Points on a hilly landscape, in no order, each with its height.
From any point a ball rolls to the lowest of the 2 points nearest to it. It stops when none of these is lower. Distance is the straight distance between rows; heights are no part of it.
fikin (h 3.83): [111 139 142 164 121 156 123 117 127 139 175 140 123 163 151 133 142 122
 122 166]
pel (h 5.23): [115 160 127 142 198 124 117  93 145 140 148 109  69  64 122 176 156 137
 152 107]
sifa (h 4.70): [176 101 149  93  90 102 123 109  78 137 100 141 137 124  89 103  58 137
  71  88]
Kido (h 1.30): [128 111 125 158 146 151 129  78 129 141  90 134 134 116 117  79 130 124
 170 156]
tuzas (h 5.84): [131  98 175  98 127 124 125 153 180 143 129 121 101 181 110 116 147 104
 156 239]
fepo (h 7.91): [161 148 123 181 123 147 117 154  89  82 121 116 187 117 122  97 148 111
  81 105]
foro (h 6.20): [108  90 147 111 126 139 123 160 163 135  98 124 112 141 113  69 105 108
 151 228]
zufum (h 6.95): [136 160 128 136 164 114 122 188 107 124  74 116 192 151 166 121 117 117
 130  27]
zul (h 6.49): [ 96 145 122 157 109 149  85 144 165 133 159 124  84 111 136 145  97 102
 111 102]
Lafor (h 1.75): [142 134 116  99 119 107 108 127  82 139 113 110 148 156 150 151 170 193
 161  92]
finol (h 2.53): [117 114 156 142 102 137 127 105 156 172 167 179  82 160 125 137  87 106
 112 160]
ded (h 2.84): [179 114 126 148 116 114 151 102 137 138  68 125 184  97 120 100 121 107
 148 111]
Kugit (h 4.50): [ 91 153 112 146 176 114 162 132 178  98 122 121  96  97 161 163 197 147
 136 112]
teme (h 8.06): [155 182 124 179 131 184 135 138  96  92 111 130 231 128 108  89 182 121
  96 131]
gabas (h 6.30): [ 82 152 115 125 170 151 123 196 160 119 111 140 160 133 181 113 109 121
 172  59]
gab (h 4.58): [129 125 115 109 121 134 139 120 114  90 172  97  98 116 121 132  62  99
  83  81]
muged (h 1.90): [101  96 134 145 140 132 154 121 127 104  55 153 167  86 134 122 141 118
 177 113]
radu (h 1.71): [102 132 120  91 114  84 143 168 129 134 120 130 128 152 162 141 147 201
 185 129]
doka (h 3.70): [ 84 108 196 112  83  91  90 156 129 178  90 139  94 100 141 125 126 138
 159 150]
nubub (h 3.26): [108 159 104 109  58 158 168 117 144  50 158  98 156 159  93 140 144 147
 121 159]
raf (h 5.49): [122 101 182  80 108 114  98 171 172 161  87 123 111 151 137 127 178 105
 150 194]
zur (h 4.59): [173 124 165 116 109 118  56 147 121 198 148 180 115 156 128 168 126 134
 137 147]
ladu (h 5.69): [137 136 135 147 112 156  58 160 103 185 165 146 133 149 140 137 114 117
 132 153]
Kazat (h 1.80): [175 135  69 131 166 132 139 121 151 116 107  53 140  94 112 153 126 155
 135  87]
fedob (h 1.63): [141 116 144 154 104 134 127 160 101 130 109 134 147 160 134  88 102 155
 133 131]
kugef (h 6.32): [152  86 162  79 151  99  95 127 100 156 123 134 112 156  89  81 121 138
 129 162]
koz (h 5.01): [114 157  80 144 178 114 134 109 176 125 172 104  73  90 132 162 137 114
 126 116]
gem (h 3.58): [123 130 107 146 115 118 148 149 142 118 174 138 122 151 174 135 119 114
 139 196]
goned (h 6.60): [111 160 115 138 173 157  98 202 108 104 123 107 184 150 181 129 114 102
 141  68]
Lipa (h 7.44): [144  84 122 108 157 160 166  72 126 132 131 144  86 131  92 102  73 118
  99 108]
dulis (h 4.57): [158 172  94  98 128 139 182 146 127 128 161  47 195 113  91 149 139 138
  57 146]
Viko (h 6.96): [127 101 123 104 121 126 115 128 133 121 105 128  96 115  80  93  52 132
 147 154]
Nobi (h 2.49): [137 159 122 155 158 170 122  96 116  61 185 106 123  66 130 123 125  73
 116 148]
Daf (h 3.87): [110 107 143 115  91 125 114 114 159 146 105 174 150 127 149 191 172 139
 172 169]
betad (h 0.73): [ 55  94 148 116  71  98  89 120 118 162  86 161 129  94 122 157 127 111
 154 141]
refe (h 1.13): [105 121 137  95  99  85  93 134  94 151 103 126 134 122 139 138 158 186
 187 138]
Fiba (h 5.74): [150 140 176 153 107 146  73 179 166 154 111 159 106 156 130 166 119 113
 152 201]
Rizak (h 5.43): [ 95 158 121 183 118 121 147 171 157 119  82 110 115  84 165 124 111 139
 113  66]
Nor (h 0.51): [147 145 143 141  98 157 117  89  76  87 180 161 148 137 124  68 152  91
 133 159]
fum (h 3.24): [109 113 152 164 136 129 140 119 147 147  75 144 149  61 159 142 172  84
 154 115]
boru (h 7.63): [156  94 159 147 187 117 166  52 122 152 147 139 105 108 112 132 139  77
 104 143]
gutup (h 6.61): [114  90 130 115 116 102 139 140 156 107 100 117 110 123  83  75  96 157
 165 192]
zimer (h 3.45): [163 121 159 153 109  96 126 110  95 147 104 146 159 166 111 104 158 164
  75  83]
Zisa (h 1.25): [144 159 109  95 103 137 104 130  68 119 163 116 171 165  77 121 148 172
  83  91]
zum (h 3.08): [128 121 116 129 122 121 142 160 136 170 150 133 114 147 190 157 132 127
 136 135]
saku (h 2.15): [125  97 115  75 172 161 152  70 135 155 156 140  91 130 134 152 142 122
 130  85]
bap (h 3.02): [142 135 135 133 128 147  88 125  44 121 158 174 155 159  99  74 140 151
 109 120]
kurid (h 2.14): [ 84 127 129 131 125 101 175 171 118 131 115 141 139 147 185 137 155 155
 162 100]
Tiz (h 3.25): [ 75 108 134 132  90 114 108  90 118 181 127 148 140 125 147 181 164 116
 145 143]
fisig (h 0.48): [112 117 152 124 151 117 144 104 148 148 200 135  79 137 151 181 138 108
  99  94]
Tebep (h 3.79): [104 132 117 119 102 106 121 150 152 159 113 128 128 104 179 177 140 123
 170 117]
rilod (h 2.45): [129 129 142 126 108 117 113 119  65 139 145 141 149 171  98 112 117 157
  85  92]
fefi (h 5.54): [105 141 118 167 152 133 102  82 147 153 117 105  94  65 138 130 152 108
 134 104]
nug (h 3.82): [150 145 122 131 136 121 101 124  75 112 168  74 128 131 147 145  89 117
  88  83]
ber (h 2.03): [134 120 142 153 152 170 112  88 154 181 105 157 144 120 121 132 172 125
 186 151]
nibo (h 6.72): [139 140 165 157 102 175  60 193 131 143 142 156 135 136 142 124 108  79
 137 195]
Tak (h 7.32): [160 125 141 154 135 103 136 175  96 136  71 133 173 122 148 120 146 121
 113  61]
tivig (h 0.32): [124 126 132 124 125 122 148 130 138 124  82 130 129 134 142  99 121 158
 167 136]
sot (h 4.67): [ 90 139 117 144 118  93 115 157 142 136  87 118 107  77 179 155 121 125
 149  58]
laf (h 3.47): [103 104 160 104 101 139 134 125 139 132 161 172  86 143 101  83  83 120
 122 175]
dapa (h 2.44): [128 165  88 129 149 159 119 136 136  85 125  55 150 106 124 150 118 142
 130  97]
Pofaf (h 7.09): [115 168  83 144 123 156  86 136 193 151 141 173  63 110 102 147 104  87
 115 105]
zomil (h 2.16): [148 146  98 117 146  98 139 144 109 133 149  84 131 191 173 161 157 183
 134 115]
Papat (h 4.01): [ 77 140 102 162 152 129 141 121 179 128  84 149 108  56 158 139 168  76
 163 121]
sutu (h 3.86): [116 175  77 115  91 184 160 110 161  62 160  78 151 104  87 143 154 134
 133 123]
Bogu (h 3.94): [183 120 107  94  94 104 120 111  93 154  82 111 169 131  89 124  97 153
 107  98]
luvor (h 5.18): [177 117 103 121 151 119 152 109 117 101 138  58 122 116 106 139  77 105
  59 100]
Gede (h 1.91): [140 133 143 143 100 147  71 132  60  99 159 187 170 123 119  62 130 115
 121 167]
pul (h 3.46): [160 107 102 109 110 104 133 108 113 143  54 110 182 110 131 121  91 148
 166 108]
sopob (h 5.97): [ 94 131 121 163 145 158 149 178 149 112 107 122 130 112 172 111 114 120
 148 104]
ronu (h 3.51): [108 148 121 156 165 151 141  98 118  91 177 106 114 146 124 112 146 118
 108 140]
tilom (h 5.96): [156  96 136  99 133  97  80 130  92 147 162 158 130 137  91  91  75 128
 105 158]
Vol (h 7.84): [ 90 106 152  70  89 110 156 121 122  86 148 121  87 172 101 122 121 190
 122 160]
tal (h 1.56): [ 97 106 146 118 111 133 167 111 149 147 185 153  65 148 142 137 108 104
  79 115]
led (h 1.57): [144 155 131 180 108 177 111  89 101  89 177 127 136 108 150  90 115  72
 130 148]
nud (h 4.31): [139 176 113 132 124 169 181 125 147  95 138  57 163 128  91 161 151 155
  95 127]
nalor (h 3.14): [ 98 157 136 136 166 171 122  90 101  73 201 123  80 110 127 142 142  90
 106 115]
Kove (h 4.00): [118 103 108 109 129 112 149 178 165 120 151 137 145 135 166 107  82 112
 153 219]
sivut (h 7.53): [151  96 138 141 153 114 184  54 153 111 130 138  88 112  99  99 108 102
  98 116]
Pusu (h 7.43): [104 153  77  84 123 140  97 125 180 161 152 171  43 126  99 157  99 128
 144 111]
Feli (h 5.92): [118 140 145 178 134 125 141 134 163 141 132 120  78  90 151 131 119 111
 122 118]
Tarob (h 4.80): [146 145  96 135 194 102 162 117 155 101 161  89 112 101 158 173 130 122
 128 160]
sekol (h 5.00): [189 148 104 123 108 118 169 131 136 119 141  68 165 124 103 157  89 112
  59 132]
Bol (h 7.59): [ 98 114 102  89 129 114 125 115 154 122 166 150  50 137 118 129  92 143
 133 118]
soz (h 7.66): [178 143 114 167 153 117 102 171  90 129  95 117 202 131 129 107 138 128
  61  78]
Kif (h 4.94): [124 121 184 106  93 114  88 176 178 164  88 173 105 144 121 152 154 132
 172 168]
Povi (h 1.96): [177 123 120 147 178 136 183 127 144 107  46 115 192 107 126 100 133  97
 161 105]
pavu (h 7.26): [129 101  88  94 145 164 121 111 113 118 138 135  91 117  82  96  54 123
 123 106]
gukiv (h 4.64): [136 149 122 150 198 107 195 133 147  93 137 112 118 124 165 165 173 154
 144 141]
mezu (h 4.33): [ 93  87 170  77 122 146 140 127 103 116 117 165  75 138  90  90  86 161
 114 131]
gam (h 1.53): [119 112 139 126 137 119 157  78 117 140 148 129  99 134 127 147 152 113
 133  98]
rusok (h 0.87): [164 135  95 136 180 153 163 129 151 126  59  68 187  84 100 139 132 129
 131 105]
Dosi (h 2.56): [131 128 113 142 145  94 172 158 116 123 135 131 144 159 194 129 168 132
 116 131]
vuse (h 5.42): [187  99 124 130 133  85 117 107  87 157 128 143 145 146 105  92  73 106
  86 116]
bevaf (h 7.73): [105 111 134  96  85  90 152  99 137 119 145 143  99 139 117 134  93 156
 120 141]
mon (h 5.17): [ 82  87 175  78 117 121  86 118 130 125 102 138  76 120  79  87 123 154
 152 140]
darop (h 2.57): [151 104 133 137 142 135  84  90 112 184 118 162 178 136 144 123 189 114
 176 163]
zipep (h 3.44): [183 103 145 125 116 108  64 119 123 195 105 185 160 129 131 164 160 115
 150 161]
pova (h 4.81): [ 72 113 187 106 117 114  70 176 134 144 111 105  70 126 116 104 117 155
 134 158]
Gabuz (h 3.15): [129 154 105 147 155 136  90 141  97 109 145  70 142 129 170 167 129 111
 125 104]
savu (h 2.65): [147 134 101 120  97 112 205 106 144  79 154 105 136 165 102 138 140 163
 109 165]
Gemop (h 2.21): [152 137 119 100 114 115 198  86 123 103 153 122 135 202  73 139 160 181
  94 113]
Muv (h 1.87): [143 159 119  96 118 157 157 108  81  98 155 140 167 197  86 137 166 178
  78 114]
maku (h 2.78): [149 124 134 146  83 119 110 164  85 100 113 155 184 170 114  87 134 169
  88 140]
bife (h 4.34): [ 74 138 102 139 120 106 174 125 169 107  99 157 115  86 172 164 199 114
 152 112]

Call two points neighbours if one is among the 2 nearest of the other. Go from one point of each pair to the other, from neighbour to neighbour, staying as low as possible. Name the highest point that can't be avoided.
betad and refe => Daf
Kif and Nor => foro
Nor and gem => fikin
rusok and Nor => luvor
betad and fisig => mon
Zisa and Nor => bap

Where does a ball stop that starts at each point below?
tilom => rusok
sivut => Kif
sekol => Zisa
bevaf => tivig
nibo => tivig
koz => tivig
